A landscape with many valleys, sampled at points; each row gives a point and its height.
From any point a ball takes the steepest step (drop divided by distance) to one of its 2 nearest points. It stops when none of these is lower. Distance is the straight distance between rows; heights are no part of it.
z_347: [ 14.5  40.5  -8.7 -27.6  54.1   2.6  16.1 -10.8 -15.8  19.0 -31.2 -34.9
  -3.8 -18.1  -5.3  13.2   5.7   7.9  60.1  11.1 -27.7 -23.2 -37.2 -11.4
 -31.7  32.5 -31.7 -18.1  21.4]  (h 350)
z_610: [  5.1  11.4 -20.6 -40.4  61.5  17.9  -3.8 -40.4 -13.5   0.7 -19.3  -0.7
 -17.9 -31.5 -42.6   6.6  32.1  32.9  41.3  16.0  -8.2  -8.6 -17.5 -23.1
 -36.7  35.6  -7.9 -26.8  -3.4]  (h 242)
z_744: [ 24.3  14.7 -15.9  23.0  -5.0  -6.8  43.6  27.9  11.4  22.0  13.3  24.5
  39.3  -2.6  -9.4 -18.1  14.8 -27.5 -28.9  -6.8 -19.4  -8.4   3.7 -10.3
   9.7  -5.8 -21.1  37.8  11.0]  (h 594)
z_751: [-10.7 -10.1  30.7 -24.3 -23.5  23.0  -6.7 -17.2   1.4  15.4  12.1  -5.8
  16.4  10.1  16.2  35.9 -34.9  31.5  21.7  -6.9 -17.4  -5.0 -12.2   4.9
 -20.3  30.7 -12.1 -40.9  30.1]  (h 433)
z_120: [-16.2   4.1 -12.3 -28.4  49.6  30.6 -39.0 -41.9  -9.4   8.9   2.6  -4.8
  11.4 -27.6 -35.2  12.9  -0.1  20.0  28.5  19.6 -11.8  -6.8 -13.6 -27.7
 -16.9  23.7  -6.0 -29.1  -8.7]  (h 162)
z_601: [ -6.1   6.5 -24.7 -13.2 -26.6 -30.6   4.6  10.3   3.0 -33.4  13.7  -5.2
 -66.7  28.6 -13.4 -10.2  25.8  16.3  37.8   3.3  21.3   3.6  38.9 -17.5
  22.5 -10.2  29.5 -27.4   3.0]  (h 519)
z_668: [ -2.1 -22.3   7.0 -10.4  -6.8  44.4 -35.7 -14.6  -2.5  39.3 -24.5 -13.9
  21.4  -7.1 -39.4  26.6  -8.8  39.6   5.8   1.7 -13.8  -7.6   4.8   4.5
 -12.9  38.6   5.9 -28.5  47.8]  (h 316)
z_179: [ -5.0  23.9  16.7  -6.7 -19.1   1.9  12.5   1.7  30.9   1.1  -3.9 -16.7
 -50.4  11.4 -15.1 -22.8 -14.1  21.2  68.8  -2.3  34.0 -25.9 -10.7 -27.8
  11.3 -21.6  15.8 -22.8  38.5]  (h 404)
z_339: [  1.1   5.3   6.1  29.2   1.3  26.2  -5.0   3.2  -0.8   9.5  22.7  12.6
  52.6  -5.3  43.7 -59.4 -12.6 -49.0  11.9  10.2 -32.8  -2.7  12.5  -0.9
  -1.3  -1.9 -18.9  -3.6 -29.8]  (h 192)
z_443: [-31.3  28.8  15.9  30.5 -16.6  24.1  -7.6  -9.9  -9.6  -9.6  -4.6 -18.4
  21.0  -1.3  37.9 -40.2 -22.4 -32.1  24.9  14.6  -8.7  -5.2  11.5  -8.5
 -10.4   2.0  -3.6 -12.9 -28.8]  (h 235)
z_259: [ 34.1  -6.6  17.0   2.4   7.5   9.1  22.2  33.6  -2.2  19.2  13.1  30.5
  43.2   0.5 -34.6  -6.2  12.1  34.6 -15.3 -59.1 -18.1 -10.7 -12.8 -14.3
   9.3 -19.0 -15.8  26.8   7.2]  (h 515)
z_640: [-16.5  -0.4 -45.1   7.5  12.0   7.4   4.7   6.5 -26.6  14.2   3.4  19.1
  40.2 -34.8 -12.2 -40.1  12.1  -0.7 -14.2  39.4 -26.2 -11.1  39.4   3.9
 -31.3  18.1 -36.6  -0.9  -9.4]  (h 509)
z_568: [-30.7   6.7  -8.3  36.7 -10.2 -27.8  32.5  10.1  31.4 -33.3 -10.2  -7.9
  -1.2 -37.5  16.5   6.2   1.8  -8.7 -10.9 -26.6 -15.1 -12.4  24.2  17.0
  -3.8 -17.4  32.2  -3.6 -24.8]  (h 428)
z_693: [ 26.0  17.5  24.0   0.2  -1.7   0.3  21.8   8.0   2.9 -10.0 -17.3  28.4
  38.2   7.7 -25.4   8.6 -12.9  26.4  -7.4 -35.5   4.1 -14.5 -21.3  -1.8
   2.3  -0.7 -11.5  18.4  -0.1]  (h 469)
z_719: [ 11.0  -5.0   1.9  46.1 -11.8 -26.9  -0.6   9.2  -9.9  -6.3   7.6  28.1
 -11.1  12.3  19.8 -25.4 -10.0   6.7 -42.2   1.5  30.9   0.4   6.5  12.1
  17.5 -34.1 -16.4   3.6 -30.9]  (h 575)
z_627: [ 30.2  19.6 -12.0 -38.3  51.3  -1.7  -3.1 -17.4 -39.1  -2.5 -37.0   1.0
  -0.9 -13.4 -28.7   1.0  30.0  12.6  37.2   7.4 -28.5 -35.9 -20.9 -21.2
 -32.4  33.4 -38.1  -6.8  13.1]  (h 300)
z_708: [-16.1 -20.5   0.7 -15.8  25.7   3.3   8.5   6.9  24.1   2.7 -28.0  -9.2
  19.2 -41.6  14.2  26.7  -1.2  13.7  23.7 -41.6  -3.0 -18.3 -19.0  24.5
   2.2  13.3  30.5  21.2  29.5]  (h 281)
z_467: [  7.5 -20.9 -15.0   3.1   4.5 -48.0   1.0  30.2 -19.2 -25.2  10.2  14.2
  -9.8  13.1  -5.4  -4.5   6.7   9.7 -40.0  10.8 -11.7  18.7  15.5  26.8
  18.6  19.5  -8.7  21.9  -5.7]  (h 648)
z_142: [ 27.2   0.7  -9.2 -22.6  35.1  -9.3 -10.2  11.3   2.8  -1.7  22.7  57.2
  15.9   9.6  10.6  -7.6  20.2 -49.2 -14.4  14.3 -18.8  19.0 -16.0 -20.0
 -10.9   5.2  -5.7  22.9 -11.7]  (h 338)
z_480: [ -7.1  -0.6   0.3  23.9 -36.0 -26.2  20.3   8.9 -15.0 -36.9  -6.2  16.7
 -30.5  25.0  12.4 -18.9 -11.3  19.1 -10.0   2.0  36.2  -7.2   9.8  -5.9
  11.4 -23.4  -9.7  -1.1 -30.4]  (h 561)
z_839: [ 43.1 -28.8  -9.2  19.0  10.8   1.8  35.9  22.5  21.7  23.5  36.8  25.1
  29.5  -5.1 -30.3 -26.5  28.4  13.9 -24.3 -22.2 -14.6   8.5 -14.8 -13.8
  23.8 -30.6 -25.1  44.2   7.4]  (h 562)
z_872: [-13.4  -0.1   1.9 -15.1   6.1  51.9 -19.7   9.9 -16.2  33.4 -15.4  27.6
  36.3 -26.4 -15.4  -7.1  -0.5  30.9  -6.2  11.1  -5.7  -9.3  16.7  -6.4
 -21.6  13.8 -21.2  15.3  -3.5]  (h 454)
z_215: [-33.6 -27.1  25.0   5.5   5.1  15.4  -0.9  -1.4  22.1 -11.0  12.3 -12.3
 -29.7  -1.5  33.2 -24.5 -23.6   2.2  28.5   8.3  36.6  24.3 -14.3   1.3
  26.8  -4.8  19.5  -5.9   7.7]  (h 241)
z_783: [ -6.3  -0.1   0.5  11.3 -14.4 -10.5 -20.7  -2.6  18.0 -44.4 -22.2 -29.8
  -5.0 -13.2  -7.4  -8.6  -9.1  12.2   7.1  -8.3   4.5 -16.5  15.4   5.4
  20.1   7.2  45.8   6.9  19.3]  (h 286)
z_932: [ 35.7  -1.4  12.9  -5.4   3.0  29.4   0.6  -3.7 -28.1  17.7  -5.8   8.4
  25.8  30.6 -38.9   4.0  -3.9  12.9 -12.3  14.3   7.4  13.5 -18.3  17.0
  10.8  14.1 -20.4   3.0  25.2]  (h 622)
z_648: [ -2.7   7.1  -2.8  17.6 -21.4  -4.4  -1.4  -0.3  21.6   3.6 -22.8 -53.3
 -30.9   7.0  10.3 -15.8   1.2 -38.9  18.5  38.7   9.6  -0.5  26.8 -10.3
  18.8   2.2  17.9 -12.6 -10.0]  (h 558)
z_865: [-11.9  26.6  29.2   8.2  15.4  38.6   9.9   6.5   4.6  14.7  -2.5   3.7
  32.6   9.2  21.1  36.7 -42.7  15.2   8.4   3.7 -29.6  -2.3 -34.8  -4.8
 -10.4  30.3 -24.0 -32.9  35.3]  (h 389)
z_896: [ -7.3   6.4 -11.9 -13.0 -17.5  -8.7   1.3   8.7  15.5  15.7  -8.5 -55.8
 -16.2  15.8  12.3  19.2   3.3 -37.2   1.5  39.1  -9.3   8.3   3.3   8.4
  24.9  28.9   5.4 -11.7  -4.8]  (h 572)
z_304: [-23.4 -13.8 -14.5  26.9   3.5 -51.3  14.3  18.3  -1.6 -39.3  -6.6  -4.9
 -55.2  28.0  25.7   8.5  36.7  -1.0 -34.7 -19.5  13.8  -4.4   3.4  -4.3
  25.1 -25.5   5.4   3.9 -32.2]  (h 560)
z_487: [-10.7  -3.2  19.5   9.9 -24.6   8.8  -9.2 -20.1  29.5 -19.0  10.7 -34.4
  -2.6 -26.1  17.6  -0.7 -28.1   5.6  28.2 -17.6  -1.9   2.1   7.9   2.5
  12.8 -13.9  43.4 -26.9  13.5]  (h 105)
z_705: [ 14.4 -25.4 -24.1   8.0  12.1  16.4 -25.6  15.0  -8.4  31.9  14.5  26.2
  37.3 -23.8 -24.1 -29.5  -0.6  11.8 -25.7  23.3 -14.8  -3.7  41.8  -3.4
 -21.1  -0.3 -25.0   8.0 -15.5]  (h 484)
z_561: [  4.6  -1.6  -1.9  30.1  -2.3 -15.7   0.1  24.8  -3.3  12.7  -8.4  24.5
   4.0   6.9  -0.6   1.2   9.1  -4.6 -44.9 -26.7  12.2 -18.6   5.2 -10.4
  15.0 -31.6  -4.7  32.0 -28.8]  (h 589)
z_118: [-13.0  19.5  -2.8  10.3  -1.6  16.3  -2.2 -22.5  31.1  18.9   8.3  -5.0
 -19.3 -22.3   2.3   4.2 -12.8 -36.4   0.5  41.4  -2.3   7.9   4.1 -10.7
 -21.4  -5.3  14.9  -6.4  -5.3]  (h 390)
z_692: [-32.8 -29.5   0.0  -3.6  25.6   4.8  -6.8  -7.1  11.1 -15.8   3.2  -2.4
 -21.6 -18.9  35.1 -20.3 -19.6  -2.5   4.0  23.9  -0.2  31.1   5.0  -2.2
   7.3   7.4  -0.7  -4.1   4.1]  (h 156)
z_103: [  7.1   4.4 -30.7   3.3 -10.0 -12.5   0.5  -6.4   1.6   1.3   5.9   8.2
 -17.0  -8.2   3.2  -4.1  -1.0 -51.9 -18.8  35.6   1.6  10.1  15.6  -4.7
 -19.5  -5.3  -9.5  14.2 -15.8]  (h 419)
z_504: [-12.4   6.4 -23.6  21.8 -10.9 -23.2 -30.4  -5.1  -7.2  41.6  32.6 -16.7
   8.8  -9.7 -19.6 -10.6  -8.0  10.3 -58.6 -47.6  21.9  -5.8  -7.5  29.0
   6.3 -35.3  12.3  15.5 -21.6]  (h 486)
z_250: [ 23.8  -9.5  16.2  -1.7  16.1  24.4 -30.5 -25.4  -4.5  17.3  -3.8   5.1
   8.9  30.0 -20.5  11.2 -11.6   9.7  -8.9  39.2  16.9  18.8 -23.1   1.5
  38.8  34.5 -14.3   0.7  20.1]  (h 606)
z_359: [ 42.8  -2.2 -20.9 -18.3  20.1 -45.9  -8.7  22.1 -13.9 -30.5  14.8  28.5
 -15.0  30.3 -13.9  16.4  34.0  -5.4 -37.8 -10.1   9.9  21.5 -10.4  15.1
  28.4   9.5   9.0  25.1  -1.4]  (h 659)
z_987: [ -8.4 -11.0  -4.6  -4.9  14.9 -10.4 -16.5   5.4  18.7 -18.5  -1.8 -20.2
  37.8 -19.2  11.1   5.1 -13.0 -12.3 -16.2 -38.5 -14.3 -19.9 -28.2  18.2
   5.4   1.3  40.0  21.6   9.4]  (h 114)
z_439: [-27.5  38.8  23.2  43.8 -35.0  -0.9  52.0   5.3  -6.3   0.2  19.1  25.1
  16.1  -6.0  48.8  -7.3 -23.8  11.5   4.8 -15.3   4.9   9.2  14.0  18.9
 -12.6 -22.1 -17.6  -0.4 -23.1]  (h 550)
z_265: [ 47.1  13.0 -34.1  16.1   1.1 -44.9   3.8  25.6 -35.7 -39.6  12.3   7.1
   7.4  39.6 -20.5  10.5  48.2   6.4 -51.9 -28.9  19.5 -11.1  -9.3   7.2
  22.7 -23.2  -3.6  39.0   3.2]  (h 643)
z_798: [ 11.3 -22.5  -1.8  30.6  17.4 -24.3 -20.9  23.7   8.6  30.6  25.3  -6.0
  -4.9  -1.2  32.0   0.1  -5.3 -60.3 -37.4 -17.8  12.1  -0.7 -12.3  26.1
  18.4 -31.4  15.4  30.6 -32.7]  (h 398)
z_990: [ -1.7   8.3  -8.5   2.0  -1.6 -21.8 -17.5  -1.0  15.2 -46.1  -2.8 -41.3
  -5.1  -9.2 -12.1 -11.7 -16.2  -1.4   3.7 -44.2   6.1  -5.7 -14.8  21.9
  12.1 -32.2  53.3   9.7   7.5]  (h 314)
z_796: [  2.7 -26.4  -3.8  -1.8 -13.8 -11.0 -35.3  11.1  -6.7  21.7  -9.1 -22.9
 -18.8  20.4  39.2  16.6  -1.6 -40.1 -10.5  25.0  -2.1  30.3  -2.5   7.8
  37.8  36.2  10.3  -9.4 -13.3]  (h 583)
z_260: [-34.8 -18.4 -11.9 -21.1  -8.1 -14.1  10.6   7.4  14.3 -11.8  21.9 -16.3
 -24.1 -27.8   8.9   0.4 -13.1  26.5  14.4  16.3   6.0  31.0  21.7   5.2
  -4.0   9.4  20.6 -18.3  14.8]  (h 282)
z_122: [  8.6  -8.8  27.6 -10.1  21.1   0.2   0.7  -4.1   9.6  -2.9  -4.1  27.8
  10.0  11.8 -21.5  23.9  -4.0  27.2 -31.6 -35.5   2.9  14.1 -27.3  -1.3
   3.9  -0.3   4.2  24.5  10.9]  (h 427)
z_974: [ 21.7   8.0   3.9  19.3   4.1   1.5 -18.9 -15.6 -12.3 -10.2  36.8  22.7
  26.6  12.4  19.5 -45.4 -32.7 -36.2  -9.2  36.7 -14.4  23.7   7.3 -15.0
   3.5   7.3 -23.4  -4.6 -19.9]  (h 249)
z_488: [ 14.8  -1.3  42.0  13.0  -7.8  41.7  31.0   8.0 -11.3  11.3 -25.9  11.8
  32.7  12.3 -48.5   2.7   4.2  33.1  -0.5  15.0 -10.4  12.5  -0.8  22.3
  -1.7  22.4 -21.4  -5.7  25.0]  (h 637)
z_563: [ 27.3 -20.1   8.2 -27.1 -16.3  43.4 -31.6  -0.4 -35.2  49.5 -11.5   5.4
  34.8  12.0 -59.4  22.0  10.3  31.4  10.5   0.0 -15.2 -13.8  14.5  16.9
 -40.2  18.4 -19.3 -18.0  18.4]  (h 378)
z_788: [ -1.5 -24.0  17.7  25.4   0.4  25.4 -11.6   9.4   1.1  38.0  -0.1 -12.2
  -7.2   6.5  42.3   2.6   3.4 -62.3  -1.7   1.7  21.0  -3.8 -19.2   5.7
  22.9 -21.5   1.2  16.2 -26.5]  (h 375)
z_702: [ 16.8  -5.6  31.9 -27.7 -33.4  -7.1 -24.7 -12.7  -7.9  10.9  -5.4 -17.2
  -8.8  23.4   7.1  44.4 -19.0  27.4  31.7 -28.0 -12.6  -5.2  -4.5   5.0
  13.9  17.2  20.3 -40.0  25.6]  (h 424)
z_858: [  6.5  42.7  -6.4   2.5  -9.8  -8.2  22.0 -19.3   7.3  -1.6  -9.5  16.1
   1.1  26.9  -6.0  10.0  18.5 -44.8  -2.7  24.9 -20.7 -15.1  -3.2 -35.5
 -12.1  -8.3 -28.6 -28.4 -23.3]  (h 443)
z_585: [ 23.4 -27.5   9.4 -10.2  13.5 -10.4  -5.9   5.0   7.8   8.5  25.6  34.7
  -0.3   8.6  12.8  16.4  -7.3 -10.5 -25.9  -7.1  -0.8  17.0 -18.1   0.9
   6.1   0.0   6.1  29.9 -10.9]  (h 380)
z_615: [  7.9 -12.0 -27.1   2.9  11.2 -18.5 -39.8   8.8 -18.3 -14.8   4.3 -16.2
   7.8 -18.3 -12.5  -8.2   8.9   1.8 -44.9 -11.5  23.4  -9.4 -13.8  29.1
  24.8 -21.0  31.4  31.6  -1.9]  (h 568)
z_804: [-49.9 -13.7  21.4   8.5  11.5  31.5  11.8  -6.1  34.8  15.5   5.2 -29.1
 -15.7  -4.0  47.7   9.8 -27.0   9.0  29.3   1.4  20.2  13.5 -32.2   9.1
  10.5  -5.1   6.1 -12.2  29.7]  (h 309)
z_789: [-37.6  -0.4  -9.6  -1.7   5.3  -2.5  34.0   7.5   2.4  -9.2  -4.9   8.6
   8.0 -41.3  20.5   1.5  -0.6  33.2  11.2 -26.5  24.3 -16.8   8.1  26.6
 -24.2 -27.1   3.9  20.7  12.4]  (h 472)
z_515: [ 10.4   1.1 -12.1 -18.3  15.8   4.5  19.4  16.3 -20.5  -1.9 -38.0  14.8
   6.6   5.7 -33.4   9.4  19.6  23.7 -10.1   5.7  -5.0  -4.3  21.9   4.1
 -14.1  25.2 -27.1  16.7   7.0]  (h 540)
z_186: [-28.1  -3.6 -14.9  -1.6  27.7   2.9  32.8   8.0  11.1 -17.9 -27.7  12.1
  -2.5 -36.0  11.8  -0.6  18.0   8.0  23.7  12.2  -3.6 -23.7   0.2  -5.2
 -15.2   0.4   0.1  31.4  17.1]  (h 425)
z_177: [ 23.9  50.4   8.5  -6.8 -14.0  13.3  15.1 -35.8   1.3   5.7 -19.6   3.2
  19.6  30.0  -3.3   4.4 -15.9 -35.9  14.8  11.5  -4.7 -21.2 -14.0 -27.3
 -27.3   4.8 -23.3 -16.9  -1.6]  (h 461)
z_152: [-20.9  -5.0  -7.0 -11.6 -34.7  -4.2  17.1  14.3  17.4  -3.1   3.5 -27.0
 -45.1   4.3 -18.3 -13.3   6.4  38.5  42.6 -20.5  41.0  -0.3  15.4  -6.9
  20.2 -19.8  14.4 -22.1  21.7]  (h 473)
z_624: [ 10.6 -40.4   2.6   4.3  -3.7  -4.7 -26.7  20.7 -11.2 -25.1  -9.1  -2.0
  10.0 -13.9 -24.5 -27.8   1.0  21.7 -34.9  18.7  -0.4  12.8  36.2  28.3
  28.0  21.6  -7.0  27.8   5.6]  (h 629)
z_73: [ 26.1 -13.7 -14.0  17.4  37.1  -8.1  -8.2  -5.0 -10.3 -25.8   6.3  30.8
  -2.6  11.7  21.7 -34.5  30.9 -76.3 -26.4  23.7 -19.1  18.6  -5.1 -13.6
   0.5  -6.7 -19.7   0.6 -32.3]  (h 310)
z_641: [-41.9  21.4  13.6  11.5 -25.7  -3.8  51.6  -2.9 -12.2  -6.5  18.4  23.2
   1.1 -10.2  19.4   2.8  -3.5  34.7   0.9   7.5  12.3   4.8   8.4   6.7
 -33.5 -16.8 -37.2   0.1 -11.9]  (h 534)
z_474: [  2.3   1.4 -35.2   5.7   8.5 -13.6 -48.6   5.8 -13.8  18.1  21.4 -11.5
 -26.7 -11.9 -45.7   9.2  16.7  23.1 -52.8 -30.0  14.0   3.6   1.6  19.3
   8.7 -34.0  21.2  23.9  -9.6]  (h 530)
z_187: [-37.7  16.7  18.1  33.0   2.0  27.6  -5.0 -23.3  10.2  -6.0  16.3   1.7
  34.8 -24.0  34.8 -31.5 -46.7  -3.2   9.2  16.7 -21.6   2.4  19.3   2.3
  -0.4   5.9  10.8 -17.6 -10.1]  (h 285)
z_453: [ 10.0   4.1 -26.8  22.9 -19.6 -29.4   3.9  26.5   3.5 -20.1 -12.2 -13.5
 -15.0  14.9   5.6  14.4   8.8  -9.3 -34.2 -20.5   2.5 -24.0  19.4  -1.0
  11.0 -26.0   9.5  17.1 -33.6]  (h 577)
z_577: [-26.3 -19.9 -20.9 -10.7  26.4  15.5   6.2   6.7 -38.7  -8.2 -20.8  15.4
  10.6 -21.1 -26.0 -16.2  37.7  25.3  -5.2  38.0  -0.3  -8.9  27.6  -4.1
 -25.4  23.2 -42.3   5.4   1.3]  (h 527)
z_158: [ -6.0  14.8   6.6  -0.5 -20.7  11.7  -0.9 -24.7  48.2  -3.2  -0.7 -16.0
 -53.2   0.2   1.7  27.2   4.6 -47.5  27.5 -11.8  11.9  10.1   7.3 -14.8
  -8.4 -32.6  47.2 -11.6 -13.7]  (h 324)
z_647: [-17.8 -16.2  15.8  10.5  -1.2  30.3  -5.1  -3.0  28.0  25.8  -9.7 -24.3
  -5.8   3.6  28.4  27.3 -12.4 -39.5   4.2   2.6  21.4   8.3 -32.5   3.3
  29.8  -6.1  10.3   5.0   6.9]  (h 357)
z_486: [-38.2 -11.5  10.2  -4.7 -14.3 -22.5  18.9   5.7  22.4  -2.2   2.9   2.3
   5.0 -22.0  19.0  12.2 -15.7   8.4 -10.0 -13.1 -24.2   5.7  32.2  13.9
  -7.7   8.4  28.7 -13.0 -17.8]  (h 379)
z_16: [-25.5   3.7   0.2  -0.4 -15.6 -20.7  38.1  10.8 -16.5  -7.4   7.6  24.3
   3.0 -15.8  -9.4  12.2  14.3  36.4 -24.2 -25.7  15.3   2.9   8.0  26.6
 -32.8 -23.0 -18.8   5.5  -5.2]  (h 512)
z_534: [ 19.1  26.7   7.0 -10.3  -5.6   8.0  32.3 -17.1 -17.5   2.1 -31.1   2.8
 -10.0  13.0 -20.6   7.4   0.5   7.3  24.1  13.6   1.9 -32.0  -9.4 -21.0
 -34.3   2.5 -44.2 -23.5  26.2]  (h 487)
z_771: [ -8.5  18.3  21.1 -15.8 -17.7   4.4  22.8  -9.5   0.5  26.6   9.8 -22.0
 -31.8   0.9  25.9  19.5 -15.7 -16.5  29.3   6.9  23.1   1.7 -22.6  -4.3
 -29.3  -8.9 -12.7  -9.8   6.4]  (h 432)
z_799: [ -3.4   3.6 -14.9  26.4 -31.8 -48.0  17.6   7.4  -9.7 -51.8  14.1  -2.4
 -52.5  33.3  12.4 -10.7  29.4  11.3   8.0  -7.1  25.4  -1.8   7.3  -8.6
  13.0 -27.8  15.6  -7.2 -14.9]  (h 545)
z_465: [ 20.2   4.3 -13.7 -33.5 -26.7 -30.4 -14.5  -1.4 -20.1 -16.4  30.8  26.0
 -18.3  11.1  14.2  12.3  15.4  -3.8   0.2 -12.0   7.8  16.5  21.0  10.0
 -17.9 -11.3   5.5   7.7 -22.1]  (h 493)
z_779: [ 11.9   6.0  15.1  -0.7 -14.3   7.4 -22.2 -22.4  36.1 -30.7  -3.7 -27.0
 -34.3   9.3  -3.8  -2.2  -6.7 -21.9  42.0 -18.6   9.8  -1.4  -3.6 -20.8
   7.9 -36.1  44.2 -22.4   3.2]  (h 268)
z_9: [ 14.4   3.1  20.1 -16.1 -14.9  -7.7  32.1  -4.8 -23.7 -20.5 -20.7  23.4
 -11.1   8.3 -27.0  15.3   9.4  40.3   7.1   2.8  -4.5   4.9  13.3  -3.1
 -23.7  11.7 -20.5 -21.4  19.2]  (h 516)
z_327: [ 22.6  10.1  22.1 -43.1  44.5  -6.6  -4.7  -9.8 -25.5 -11.1 -17.0   9.6
   3.8  13.9  -2.3   2.6  -2.8  20.1  25.8  -2.2 -27.2  -0.7 -17.9 -12.4
 -21.3  47.0 -22.9  -6.9  20.1]  (h 345)
z_901: [  9.5  23.2   8.2 -12.4 -28.6  -9.6   1.1 -10.2  16.0 -17.9  -2.3 -34.8
 -50.4  18.2  -6.7  -1.8  -8.1 -17.1  59.9   9.8  30.7   0.5 -10.4 -17.5
   8.6  -6.3  26.9 -27.4  15.6]  (h 336)
z_170: [-18.4 -11.3  -7.0 -20.3  14.2  33.9 -36.4 -30.8   7.4  49.6  -5.6 -12.1
  28.7 -14.5 -22.4  22.0 -10.4  21.5  -3.2  15.6 -25.9  -1.0  11.9 -14.1
 -11.1  35.7  -7.6 -30.0  -4.8]  (h 244)
z_923: [  1.9  13.5  24.7 -13.1 -19.6  13.8  -4.9 -29.0  36.1  15.7  21.2   9.0
 -23.0   1.6   9.2  34.9   4.3 -54.9  -1.0  12.0  -4.3  28.1 -13.2  -9.1
 -23.5  -9.2  23.0 -10.7 -17.8]  (h 359)
z_292: [ 11.2   8.3 -17.8  15.3  12.4 -27.9  -0.7  16.7  -1.7  45.4  36.9 -10.5
  26.0  -2.9   7.1  -2.7   0.6 -28.3 -39.1 -45.3   6.5  -3.1 -29.0  23.1
   4.8 -43.0  12.2  24.3 -22.3]  (h 438)
z_366: [-21.1 -15.3 -13.4 -31.3  22.1  -6.6  28.4   5.5  16.1  -1.0 -37.9 -16.8
  -9.9 -37.3  -6.9  15.6  16.5  31.3  31.2 -11.3  -3.6 -20.8  -2.9   0.6
  -1.1  23.5  16.0  27.7  29.9]  (h 371)
z_373: [ 45.2   6.0 -25.3   0.7 -16.2 -35.8  25.1  35.7  -0.8 -11.7  17.8  10.6
  29.9  24.2 -20.3  -0.3  32.4   0.9 -31.8 -32.0  -9.4 -16.2   6.1  -3.2
   5.6  -5.6  -8.3  31.5  14.6]  (h 621)
z_154: [ 23.1 -28.2   4.2 -32.9   5.7  43.6 -25.9  11.0 -25.2  52.7   4.0  19.6
  64.6  -9.1 -29.8   9.9  20.1  35.6  -1.5 -12.6 -23.0 -12.4  -0.6  -5.6
 -29.7   8.2 -19.7  22.8  20.0]  (h 420)
z_24: [ 13.4 -31.2 -18.8  -5.2   9.4   7.8 -34.3 -12.3 -11.6 -17.8  -8.3  -9.9
  -3.9 -17.4 -36.9   2.8  12.3  25.4 -20.2  14.5  17.2  -1.7  22.7  26.3
  21.6   2.0  28.8  26.4  17.8]  (h 604)
z_333: [  4.2  -1.8  24.3 -48.2   4.4   1.1 -18.7 -10.9 -28.3 -20.6 -24.5  -6.4
  -3.0  15.0  11.8  24.5 -17.0   7.4  32.9 -18.7 -18.9  -2.0  -4.4 -17.2
  10.9  27.7   7.4 -25.9  13.7]  (h 386)
z_997: [-45.9  39.7  30.9  29.7  -3.5  50.2  -5.7 -11.3  18.1   7.7   1.1   0.7
  38.0  -4.9  32.9   2.9 -43.9  12.3   0.0  17.8 -31.2  14.0 -17.5  -5.9
  -0.6  10.0  -2.2 -17.8  15.5]  (h 342)
z_656: [ -4.2  -7.4   7.7  17.8  39.3  13.7 -24.5 -15.2  -8.6 -11.2  15.3  12.4
   4.3  13.4  33.0 -45.7  -7.6 -54.9  -6.8  36.3 -12.5  34.2 -17.6  -4.7
  11.1   6.4 -14.5 -15.4 -54.9]  (h 287)
z_125: [  4.8 -21.7  19.9   2.4  -5.1   0.0 -15.1 -15.2  -2.6  11.4   0.3 -10.8
  15.0  29.0  18.4   0.8 -24.7 -13.5 -19.0  31.4   1.2  32.9  -4.8   2.2
  41.2  37.8 -12.3 -24.2   4.7]  (h 593)
z_542: [  7.5   9.4 -11.3 -17.8 -48.1 -25.2  16.1 -10.9 -20.1  -5.5   9.5  -0.6
 -32.0   1.8  16.2   3.9   0.7   3.9  15.4  -3.8  22.4  -0.4   7.1   6.6
 -34.0 -12.9  -6.9  -6.8   3.3]  (h 466)
z_372: [-18.3   0.8 -16.4   8.6 -22.9  -3.1  -2.4   7.2  22.0 -13.7  -6.0 -30.1
 -64.3  30.3  10.2 -37.9  17.3 -25.9  45.4  20.1   3.5   0.9  31.4 -34.4
  19.8  -9.6  27.5 -28.9 -13.9]  (h 543)

For each start below, name the point where the ball stops.
z_615: z_692
z_577: z_120
z_641: z_987
z_439: z_987
z_542: z_779
z_744: z_339
z_465: z_339
z_751: z_339

Call two points neighbours if one is among the 2 nearest of the other. Go from one point of each pair to the other, from neighbour to neighbour, staying as low as possible. Name the highest point that can't be avoided.
z_339, z_120: z_751
z_779, z_987: z_990
z_339, z_692: z_453
